Points, in no order, along strands that fork, close into loops and pass close to each other.
Two points are linked if the straight distance between their rows is under 96.3. Some points are linked to none.
j_956: [ 33  66   9  -4 -20 -10  17  17 -35  21 -16 -13   6   2  10   3  -8   1
  54 -11 -48 -47]
j_635: [-14 -34  23 -10 -35 -16  -5 -18 -32  24 -31 -23 -11 -35  11   0   3  29
 -51 -54  29  57]
j_971: [  4  45 -21  26  -3  14 -21   7 -10  -6 -30  -8  -6   1  25   2 -10 -11
   8 -11  -8   8]
j_995: [ -3   2  49 -48  37 -16   1  23   9  -9  10  39 -10   2 -52  21   9  -4
 -33  22   2  13]
j_258: [ -2 -54 -67  -5  23  -2  12   2  29  13  18   1  42  45  -9 -33  23  30
  14  57  -3 -51]
j_507: [  3 -42 -43 -14 -29  16   4  -8 -26  25 -51 -28   4  -2  50 -18 -25  38
 -17 -29  14   2]
j_637: [ 45  33  66 -17 -19  14  -9 -10  -8  15 -13  16  -5 -49  45  21 -12  32
 -18 -17  -4  19]
j_940: [-16 -13 -67  45 -27  36 -33   8  20  16   4 -32  28  22   2 -33  15  11
  -4   1  -3   6]
j_965: [-10   2  46 -52  22  14 -17  -8  13 -12   4  -9  -2  -8  16  31 -18  39
 -58  17  13  38]
j_99: [  8  48 -21  12 -44  24  -2   4  -7   5  15 -42  17  -6  -3 -21 -24 -34
  20  -9 -42 -28]
j_205: [ 24  19 -14  13  -9 -29  27 -15 -39   9 -34  -2 -13   6  62  10  10  17
  59 -33 -13  -9]
j_653: [-22 -31 -33 -19 -20  31 -38  -5   0  17  -9 -46  38   5 -26 -35   8  29
 -63  -7  -9  11]
j_946: [ -3   2 -30  23  14  40 -46  29  44 -16 -12  26  -7  10   3  10 -22   2
 -58  12  27  19]
j_11: [-12  45  11  62   1   3 -13 -19  24 -42  37   3 -24  -9  14  16  -1 -48
  55  17   2  22]
j_209: [ -1  -5  33   9  42 -10  -1  21  37 -24  18  60 -21  19 -53  21  18 -34
  -4  22  22   4]
j_969: [  0   8 -48  22 -31  43 -23  20  26   4  25 -37  23  13 -23 -34 -20 -21
  -6  19 -18 -25]
j_892: [ -4 -35  16 -39  -5 -40  40 -49 -40  29  19 -42  20 -14 -14 -26  21   9
  28  -3 -31 -15]
j_812: [-32 -15  25   6 -24 -26  -8 -29 -29   8  -5 -25 -10 -27 -22   9  28  24
 -31 -19  12  49]
j_285: [-13  -3  36 -18  45 -44   7 -18  -9  -5 -17  39 -43 -14  43  47  28   6
 -12  14   1   8]
j_142: [-13 -55 -10 -26  21 -36  31 -20 -13   9  15  19   9  20 -32 -16  35  -5
   1  17   7 -23]
j_363: [ 27  34 -36  23 -13   1   4  36 -11   7 -36  13 -13  26  -5  -7 -24 -10
  33 -31  14 -16]
j_594: [-13 -37 -47 -23 -51  15   0  -9  -1  24   5 -57  39  18 -37 -53   1  28
 -16 -10  -8 -13]
j_871: [ -3  59  41  31 -18  17   9  37  23 -26   6  28 -10 -10 -38  21 -18 -40
   8 -10  19  21]
j_331: [-10   7 -11 -10  -2  40 -19  -8  21  -9  34 -48  37  -7 -16 -18  -5 -19
 -24  49 -43 -21]
j_158: [ 38 -20  31 -67  23 -14   7 -29 -29  37 -12 -13  10 -29  59  -3 -16  31
 -19  14 -23 -25]
j_768: [  4 -14   9 -50  55 -15  10 -28  -3   2  27 -12  14  15  -7 -14  18  -5
  -1  61 -42 -45]
j_288: [ -4  10  -3  29   1 -19  23 -20 -18   0  19  -1  -7   5 -22 -11  23 -39
  62   3 -18 -21]
j_267: [  7 -12  50  -1  21 -25  30 -16 -13  -4  11  46 -31 -25  29  27  14 -31
  31  -1  10   7]
j_853: [  9  60  19 -10   9  46 -28  46  22 -15 -17  15   9   0 -30  30 -30  -4
 -52   2 -18   6]
j_428: [-32 -19 -11  21   7 -55 -11  -7 -30  12 -21  22 -11  23 -60  11  68  25
 -20 -29   3  17]
j_645: [ -7  47  23  -2 -34  10 -15 -24 -24   5   5 -48  18 -26  10 -13   4  -6
  12  -5 -53 -13]
j_640: [ 11  33  43   1 -36  27 -10  -4  14  -6   5  -9  -8 -39  33  14 -37  10
  -9  -4  -2  23]
j_459: [-17 -47 -38 -21 -19 -14  21 -23 -33  15 -27 -33  -1   8  13 -21  16  41
   8 -26   5   2]
j_552: [-39 -15  -8  57   8  -5 -20   2  33 -16  30   9   5   2 -28  -6  46 -26
   6  18  20  17]
j_43: [ 33  -9  61  13 -12  -5  37   2  19  -2  15  35 -25 -45  45  21 -20 -35
  40 -10  25  11]
j_556: [ -2  38  26  -7  -5  -1 -29 -15 -23  10 -42   7 -17 -16  52  27   7  42
 -37 -18 -11  23]
j_709: [-15 -58 -41   5  -3  19  24 -28  14  -1  24 -32   9  -2  19 -35 -16 -27
  17  20   6 -19]
j_530: [ 26  32  -9  -5  13  42 -30  47  25  -4  -6   1   9  10 -29  -6 -57 -10
 -46  11 -11 -28]
j_906: [ 20 -32 -83  22 -13   4  21  11  -8  -8 -14 -26  -3  23  34  -9 -24  10
  65  -5  22  -6]
j_312: [-25 -59  -3  -2  37 -27  12  -2  18 -17   7  53 -42  -6   9  32  24   0
 -27  16  53  27]
j_305: [ 12 -28  14 -12 -49   8  15 -20 -34  29 -31 -13   3 -34  40 -12 -25  21
 -22 -54   9  21]
j_152: [  9   3  81 -56  27 -16  -3  -3  11 -12  19  10 -10   4 -34  47   2  32
 -39  11  23  37]
j_229: [ 12  43  15  41 -11  18   3  10  24 -21  15   8 -20 -16   4   4 -39 -53
  33   8   4   7]
j_581: [ 35 -13   7  37   8  -4  34   8  -1  -3   4  26 -22 -16  50  -8 -41 -56
  62 -15  26  -4]
j_793: [ -4  39  64 -10  38 -40  -6  -9  -3 -20   2  45 -37   1   5  59  40  10
   1  11 -11   8]
j_994: [  1  -7  34  20 -47  15  18  -4   7   1   7   0 -11 -45   9  -5 -38 -21
  -3 -31  38  31]
j_373: [ 24   6  -5  15 -21  11  24  37 -12  11 -43  28 -21   1   3  -5 -45 -15
   5 -42  37   4]
j_685: [ -5 -83 -35   0 -15   1  32  27  -4   8 -16  22  -8  15  -9 -16  -5   4
 -10 -36  52   0]
j_257: [-30   2   2  -4   6  29 -37   1  27 -12  48 -37  49 -16 -48  -6  30  -5
 -28  30 -42   9]
j_460: [ 22  24 -54  26  15 -21  -6  -1 -35   3 -58  12 -21  19  75  13  -9  25
  44 -37  13   8]
j_704: [-24  25  24  -9  28   3 -16  -3  27 -27  50  -2  18   0 -48  16  39 -13
  -3  34 -26   8]
j_197: [ -8 -21 -25 -11 -22  28   1 -39   6   4  18 -59   8 -17  41 -40 -24 -18
   8  16 -22 -28]
j_689: [  4  67  62  -7   0  -8   2  33  -1 -15   4  24   0  -6 -57  24  -2 -23
   4  -5 -20  -1]
j_304: [-11  70  59  12  11 -11 -13 -16   9 -29   6  11 -16  -8   6  49  23   8
  19   3 -20  21]
j_370: [-29 -41 -14  11  25 -12 -14 -16  20   3  26  12   5   8 -18  -7  48  -2
 -23  39   5   0]
j_103: [ 15 -42  -7 -52  -2  13  12 -27 -19  19  -4 -27  11  -8  44 -32 -38  11
 -16   9 -15 -27]
j_671: [-15  -4  56   2  -3 -11  20   6  35 -26  47  36 -25  -7 -52  23   9 -31
   7   3  37  23]
j_289: [ -6  -7  -1  14  -5 -27  19 -35 -32   6  -5  -9  -9  -8  33 -13  19  -5
  41 -13 -10 -14]
j_297: [  2  20 -24  46  33   7 -40  36  32 -18  -6  45 -15  21   3  18  13 -16
 -20  13  26  21]
j_89: [-17   7  53 -10  14   2  11 -17  40 -45  70   8  -9   2 -28  31  20 -16
  19  34   2  10]
j_819: [ 15   1 -78  37   4  -1  -6 -16 -24 -15 -29 -19 -15  19  81 -10 -29  14
  57  -4   8  -4]
j_115: [ 11 -31 -36 -23  16  -1  33   8  18   8  23  -7  20  37 -29 -36  -5 -15
  36  34  -5 -56]
j_75: [-15 -34 -29   4  11  17 -19  -2  15   8 -11   9 -10   8  16 -17  -8   7
 -51   4  27   9]
j_841: [-21  -4 -30  67  20  -2 -52  36  47   5  21  42  28  28  -7   6  30  -6
   0  12  21  22]
j_934: [ -6 -39   1 -44  41 -44  19 -34 -23  14  25 -27  28  10 -42 -18  40  15
  -2  32 -17 -25]
j_165: [-20 -77 -62  15  -4 -24  32 -17 -15   8  -9  -5  -6  17  11 -17  30  23
  11 -14  34  -3]
j_976: [  3  67  37 -21   0   5 -20  39 -12   1 -15   4  19   0 -62  13   3   8
 -40 -15 -26   9]
j_232: [-23 -29 -77  26  -8  14 -15   2  17  18   4 -36  49  31   1 -35  30  50
   7  27 -16 -32]
j_386: [ 38  16 -47 -13  37  27 -12  49  18   6  -7  10  13  42 -22  -4 -43   3
 -16  24 -10 -60]
j_901: [ -2  34  50 -32  -5 -12  -9 -20 -20   4  10 -15   4 -24 -15  -5   9   2
  -1   5 -36   4]
j_485: [  0  56  26  11 -33  39 -29  15  21  -8 -29   0   2 -24  18  23 -31  16
 -47 -31  19  43]
j_330: [  1 -32  22 -38  31 -31  16 -26 -27  12 -17  17  -6 -14  35  11   2  18
 -12  -3  -4   1]
j_318: [-17 -23 -24 -18  -7   4 -35   9 -20   8 -35  -8  13  12 -23 -15  13  34
 -57 -23  12  19]
j_578: [ 10  48   3   5 -19 -29  20   3 -39   8  -5  -8   3  21 -33  -6  21 -14
  66 -24 -34 -29]
j_59: [ 16 -26  23   5 -27  13  34  26  11   5   4  24  -9 -18 -29 -11 -49 -49
   1 -38  39  13]
j_717: [ 14  35 -24  -4   5  -4  -9  29   2   8 -12   0  16  40 -39  -8  20  13
  10   2 -30 -32]
j_881: [ 36 -41 -42  28 -14   8  37  15 -15   1 -16   7 -17  -1  60  -8 -44 -21
  50 -37  39  -3]
j_647: [ -8  25 -20  -5  11  -7 -21  -8 -25  12 -42   0  -7   0  39   2  12  30
 -13  -6 -26  -4]
j_466: [ 33   3 -41 -34  13  12  20  29   8  -4   7 -11  20  39 -27 -16 -36  -4
  21  41 -29 -81]
j_50: [-17  58  73 -13  -7 -16  -3 -22  -3 -26  44 -19  -3 -18 -24  33  32  13
  11   3 -29  30]
j_752: [-13 -44  -3  21  -4   2   0  17  19 -15 -22  55 -29  -1  -5  17  -1 -17
 -27 -23  62  38]

A fork is a point with three links, a tip a point with one. Leave the first point through the second and follow the links. Name the first fork or tip that comes.
j_976 / j_853: j_969
j_578 / j_288: j_285
j_653 / j_318: j_934
j_142 / j_370: j_594
j_994 / j_59: j_640
j_258 / j_115: j_11
j_969 / j_331: j_965
j_881 / j_906: j_956

A piece is two or more points that can be reached from each other along the links. Count, over all rows, the pieces, the separate loops (a circle has one, a figure eight two, a Y none), the forks (points with three links) and the tips (points with one).
pieces: 5
loops: 1
forks: 4
tips: 12
